Each row is a point on a landscape with many valleys, with its height.
From any point a ball rolls to the lowest of the 2 points nearest to it. It stops when none of these is lower. Distance is the straight distance between rows; heights are no part of it.
Q_738 (h 39.9): [-10, -24, -14, -53, -6, 34, -4, -7, -21, 17, -32, -9, 8, -42, 25, -47, 2, 21, -35, 30]
Q_697 (h 53.5): [-4, -10, 39, -46, -28, 6, -14, 24, 12, 31, 3, 35, -32, 7, -3, -6, -6, -15, 14, -35]
Q_881 (h 22.4): [-59, 10, -14, -33, 37, -20, 15, -25, -5, 21, 16, -25, 27, -11, 33, -7, 20, 3, -4, 18]
Q_55 (h 20.2): [-44, -4, 5, -41, 14, -11, 7, -2, 3, 20, 12, -28, 3, -15, 30, 10, -3, 16, 4, 1]
Q_974 (h 26.3): [-31, 2, -11, 9, 3, -7, 5, -23, -28, -9, -15, 24, 41, 19, -13, -13, 34, -3, -10, -15]
Q_168 (h 6.0): [2, -41, -16, -14, 72, -5, -17, 11, 9, 0, -14, -2, 2, 9, 32, 45, -15, -9, 27, 23]
Q_869 (h 13.0): [4, -9, 48, -17, -4, 32, -5, 16, 21, 30, 41, -18, -32, -4, -1, -10, -36, -7, -12, 40]
Q_135 (h 27.9): [13, -5, -3, 0, -17, 14, 1, 0, -12, -9, -26, -19, 7, -38, -9, -23, -15, 30, -37, 26]
Q_451 (h 9.6): [27, 53, 24, 24, -23, -11, 22, 4, 34, 4, 41, 8, -16, 31, -23, 21, -5, -34, 43, -47]
Q_574 (h 10.0): [1, 13, 42, -5, -26, 11, 2, 14, 27, 19, 40, -10, -32, 5, -19, 18, -20, -6, 8, 2]
Q_460 (h 44.5): [23, -31, -3, -28, 15, 46, -18, 16, -1, 20, -23, -18, -15, -27, 19, -25, -43, 9, -21, 33]
Q_786 (h 42.2): [4, -43, -26, -26, 19, 37, -25, 8, -12, -1, -40, -6, 2, -33, 35, -45, -14, -4, -14, 59]
Q_989 (h 58.4): [20, 1, -11, 30, -50, 21, -17, -14, -11, -32, -21, 28, 6, -8, -44, -46, 29, -13, -21, 16]
Q_773 (h 31.6): [-4, -45, -51, 6, -9, -31, -26, 18, 1, -51, -32, 48, 9, -3, -23, 12, 21, 11, 30, 4]
Q_704 (h 54.6): [-10, -2, 42, -33, -67, 23, -7, 13, 28, 7, 5, 45, -30, -10, -20, -30, 2, -4, -4, -13]
Q_400 (h 31.7): [-7, -33, -27, -18, 26, -13, -4, 5, -19, -10, -35, 38, 17, 4, 12, 9, 21, 0, 21, -21]
Q_429 (h 8.1): [-3, 36, 31, 15, -24, 26, 5, -6, 0, 10, 10, 37, -9, 29, -17, -23, 17, -27, -3, -18]
Q_53 (h 16.9): [-4, 75, 21, 16, 38, 28, 37, -38, -2, 21, 33, -44, 17, 13, 14, -9, 10, -10, -10, 22]
Q_867 (h 11.6): [19, -18, -18, 8, -13, -25, -21, 28, -3, -15, -33, 15, 1, 3, -8, 38, -10, 18, 13, -56]
Q_163 (h 26.9): [-35, 5, -34, 15, 22, -47, 13, -7, 3, -18, 13, -46, 27, -20, 0, 24, 7, 19, -5, 27]
Q_275 (h 5.8): [51, -8, 4, 4, -31, -3, -1, 2, -22, 0, -41, -19, -8, -13, 2, 24, -27, 36, -24, -70]
Q_626 (h 10.7): [3, -17, -25, 22, 52, -16, -7, -1, -1, -12, -8, -14, 19, 13, 10, 24, -1, 0, 5, 10]
Q_452 (h 16.8): [-10, -17, 15, -4, 21, 27, -10, 2, -3, 15, 31, -10, -2, -6, 5, -14, -12, -3, -18, 51]
Q_509 (h 5.9): [46, 44, 42, 27, 3, 28, 25, -4, 5, 20, 34, -23, -34, 27, -8, -4, -24, -22, 3, 6]
Q_840 (h 9.8): [31, -14, -17, -8, -38, -9, -12, 8, -22, -11, -55, 17, 6, -22, 5, -1, -5, 26, -7, -47]
Q_437 (h 23.7): [-44, 28, 2, -3, 19, -4, 13, -40, -20, 3, 23, 21, 28, 24, -1, -18, 35, -16, 1, -9]
Q_241 (h 14.3): [19, 28, 1, 33, 13, -2, 21, -9, -15, 6, -2, 8, 15, 39, -5, 15, 14, -24, 12, -58]
Q_85 (h 52.6): [4, -17, 31, -41, -10, -8, -16, 35, 29, 28, 17, 31, -31, 21, 5, 33, -16, -12, 37, -29]
Q_117 (h 25.0): [8, 15, -4, 34, -23, 2, 13, -11, -20, -18, -8, -55, 10, -31, -18, 4, -7, 29, -34, 19]
Q_27 (h 30.0): [-51, -28, -30, -7, -1, -71, -8, 22, 38, -22, 34, 4, -3, -13, -1, 48, 5, -2, 35, 17]
Q_926 (h 26.5): [-66, 34, 13, -25, -3, 10, 16, -33, -2, -2, 27, 23, 9, 0, 3, -46, 32, -2, -11, 26]
Q_164 (h 52.3): [-7, -33, -24, 18, -11, 6, -27, 5, 20, -38, 8, 37, -3, -3, -29, -32, 5, -5, -9, 68]
Q_487 (h 35.8): [-40, -21, -9, -45, -1, -6, 3, -16, -26, 8, -38, 12, 17, -22, 35, -14, 16, 12, -17, -21]
Q_363 (h 20.3): [2, -7, -16, -16, -17, -38, 7, 1, -15, -11, -24, -46, 23, -46, 8, 28, -18, 43, -21, -20]
Q_155 (h 20.7): [-8, 30, 8, 11, 53, 27, 13, -29, -21, 24, 6, -38, 7, 6, 36, -9, -7, 3, -13, 24]
Q_535 (h 55.7): [-13, 16, 31, -9, -62, 3, 1, 7, 10, -14, 7, 13, -21, -19, -33, -19, 0, 2, -29, -6]
Q_572 (h 1.0): [72, -10, 13, 5, -43, 21, -29, 10, -6, -8, -31, -3, -26, -10, -15, 2, -31, 12, -13, -38]
Q_602 (h 22.3): [-40, 6, 11, -21, -14, -28, 10, 0, 32, 5, 38, -12, 2, -20, 0, 6, 7, 4, -4, 27]
Q_523 (h 51.5): [34, -37, 12, -3, 9, -4, -29, 34, 24, 7, -8, 40, -24, 28, 6, 31, -5, -2, 40, -23]
Q_837 (h 57.0): [1, 20, 12, 6, -64, 34, -4, -15, -10, -19, -21, 5, 1, -16, -30, -44, 8, 3, -26, -12]
Q_362 (h 46.6): [39, -21, 12, -3, 17, 34, -15, 12, -16, 20, -26, -1, -23, 1, 17, -7, -28, -5, -12, 8]
Q_607 (h 29.2): [-18, -21, -41, 10, 5, -15, -13, -7, -18, -39, -36, 39, 19, 21, -23, -6, 34, -3, 4, -5]
Q_570 (h 5.0): [38, 28, 41, 21, -19, 49, 22, -6, -8, 17, 24, 19, -27, 24, -23, -24, -1, -34, -4, -14]
Q_421 (h 61.4): [35, 6, -3, 32, 0, 28, -4, -14, -31, -16, -30, 3, 4, 8, -17, -22, -3, 1, -15, -6]
Q_344 (h 24.6): [-57, 10, -28, -1, 22, -49, 21, -34, -2, 2, 21, -15, 44, -1, 8, -6, 23, 8, 3, 25]
Q_709 (h 30.6): [28, 4, 2, -12, -40, 17, 0, -14, -37, 1, -44, -33, -3, -47, 12, -27, -21, 33, -45, -9]
Q_842 (h 11.5): [11, -27, -19, -1, 9, -52, -2, 31, 15, -2, -4, -42, 6, -21, 8, 70, -18, 21, 22, -19]
Q_145 (h 14.7): [-18, 11, -30, 18, 63, -16, 1, -17, -1, -8, 28, -3, 35, 27, 16, 14, 10, -9, 15, 36]
Q_919 (h 50.7): [12, -34, 4, 7, -16, 34, -16, 16, 18, -20, -3, 19, -29, -17, -13, -37, -14, -6, -15, 64]
Q_822 (h 50.3): [26, -39, 11, 3, 2, 22, -26, 28, 27, -10, 3, 36, -26, 16, -8, 6, -17, -16, 18, 7]
Q_748 (h 9.5): [30, 17, 47, 5, 3, 43, 3, -1, 11, 43, 22, -42, -23, 4, 7, 2, -39, -3, -16, 17]
Q_712 (h 33.6): [-32, -40, -13, -43, 44, -13, -2, -11, -15, 10, -30, 26, 27, 0, 48, 2, 25, -3, 15, -7]
Q_422 (h 13.9): [2, 74, 4, 18, 21, 19, 39, -39, -18, 5, 30, -18, 15, 28, 1, -23, 30, -23, -7, -14]
Q_200 (h 11.7): [39, 22, 28, 38, -11, 2, 8, -1, 16, -4, 7, 19, -24, 40, -16, 12, 3, -22, 21, -53]
Q_583 (h 28.7): [-46, -2, -33, 14, 7, -66, 10, 4, 23, -24, 37, -27, 22, -13, -6, 37, 11, 9, 30, 10]
Q_173 (h 63.0): [65, -7, -21, 24, 9, 47, -19, -14, -36, 6, -58, 15, -2, 2, -12, -44, 9, -1, -16, -2]
Q_402 (h 8.3): [38, -26, -29, 21, 16, -23, -17, 30, -3, -5, -32, -16, -4, -8, 5, 59, -22, 33, 13, -34]
Q_359 (h 17.8): [-11, 8, -3, -4, -1, -23, 12, 1, -6, 14, 1, -56, 5, -19, 22, 25, -21, 23, -8, -9]
Q_526 (h 23.1): [-66, 12, 7, -50, 16, -14, 15, -11, 10, 23, 35, 18, 5, 18, 37, -10, 20, -13, 27, -16]
Q_82 (h 18.2): [-7, 8, -11, 1, 72, 9, 4, -13, 12, 12, 35, 23, 11, 38, 26, 4, 4, -22, 29, 6]
Q_21 (h 21.1): [-38, 23, 5, -27, 42, 7, 12, -10, 11, 24, 26, 22, 20, 35, 21, -9, 32, -32, 15, -14]
Q_251 (h 15.5): [21, 16, 10, 20, -12, -38, 23, 12, 12, 17, 8, -68, -6, -10, 3, 48, -40, 13, 11, -22]
Q_59 (h 48.9): [38, -21, 19, -1, -22, 39, -22, 37, 13, -7, -5, 29, -33, -7, -25, -28, -21, -9, -4, 10]
Q_627 (h 31.8): [-26, -53, -27, -7, 9, -46, -27, 32, 26, -32, 2, 34, 1, 6, -10, 33, 16, 3, 33, 13]
Q_74 (h 28.5): [-44, 23, 32, -39, -27, 25, 11, -17, -8, 13, 20, 35, -2, -4, 15, -55, 30, -16, -18, 1]
Q_191 (h 53.9): [-28, -37, -16, -3, 2, -6, -17, 27, 37, -25, 29, 14, -17, -8, -8, -11, -8, -18, 3, 83]
Q_707 (h 17.2): [29, 22, -18, 47, 14, -25, 14, -12, -15, -2, -9, -29, 18, 14, 5, 39, -3, 5, 8, -47]
Q_427 (h 59.9): [36, 14, -17, 56, -12, 20, -3, -11, -16, -35, -7, 21, 5, 15, -48, -11, 16, -9, -14, 23]
Q_884 (h 64.7): [36, -26, -42, 8, 16, 18, -11, 0, -42, -8, -69, 37, 16, 10, -1, -42, 37, -8, -19, -1]
Q_836 (h 22.7): [-2, 26, -6, 40, -45, -20, 14, -7, -8, -35, 1, -32, 10, -20, -36, 5, 1, 25, -9, -1]
Q_755 (h 20.0): [-27, 10, -3, 7, -3, 6, 6, 3, 12, -1, 23, -5, -2, -4, -20, -13, 2, -11, -9, 41]
Q_370 (h 20.1): [18, 15, -21, 59, -12, -31, 8, 2, -7, -31, -14, -8, 17, 9, -30, 23, 7, 9, -1, -16]
Q_506 (h 1.7): [24, -36, -9, -15, 53, -13, -17, 20, 17, 24, 0, -10, -11, 16, 34, 61, -19, 13, 36, -16]
Q_495 (h 7.6): [11, 34, 23, 5, 0, -17, 15, 6, 36, 16, 49, -18, -30, 16, -3, 30, -12, -26, 29, -11]
Q_953 (h 38.0): [-39, -1, 3, -43, -19, 8, 11, -14, -23, 8, -19, -7, 1, -33, 15, -38, 13, 20, -40, 18]
Q_16 (h 10.8): [-5, 67, 34, 23, -24, 31, 31, -33, -11, 1, 24, 18, -2, 29, -7, -26, 29, -13, -4, -33]
Q_453 (h 13.6): [-5, 0, 11, -14, -11, -64, 6, 24, 28, 29, 28, -43, -4, -13, 12, 64, -31, 11, 30, -21]

For each start below, name the point where the ball stops.
Q_362: Q_21
Q_173: Q_59
Q_712: Q_21
Q_704: Q_59
Q_135: Q_495
Q_602: Q_570
Q_155: Q_570

Call two points neighbours if one is among the 2 nearest of the other. Go from one point of each pair to the other, from neighbour to neighbour, staying as low as possible. Name the highest point that can't be avoided.
Q_495 and Q_572: Q_602
Q_572 and Q_402: Q_867
Q_570 and Q_495: Q_869
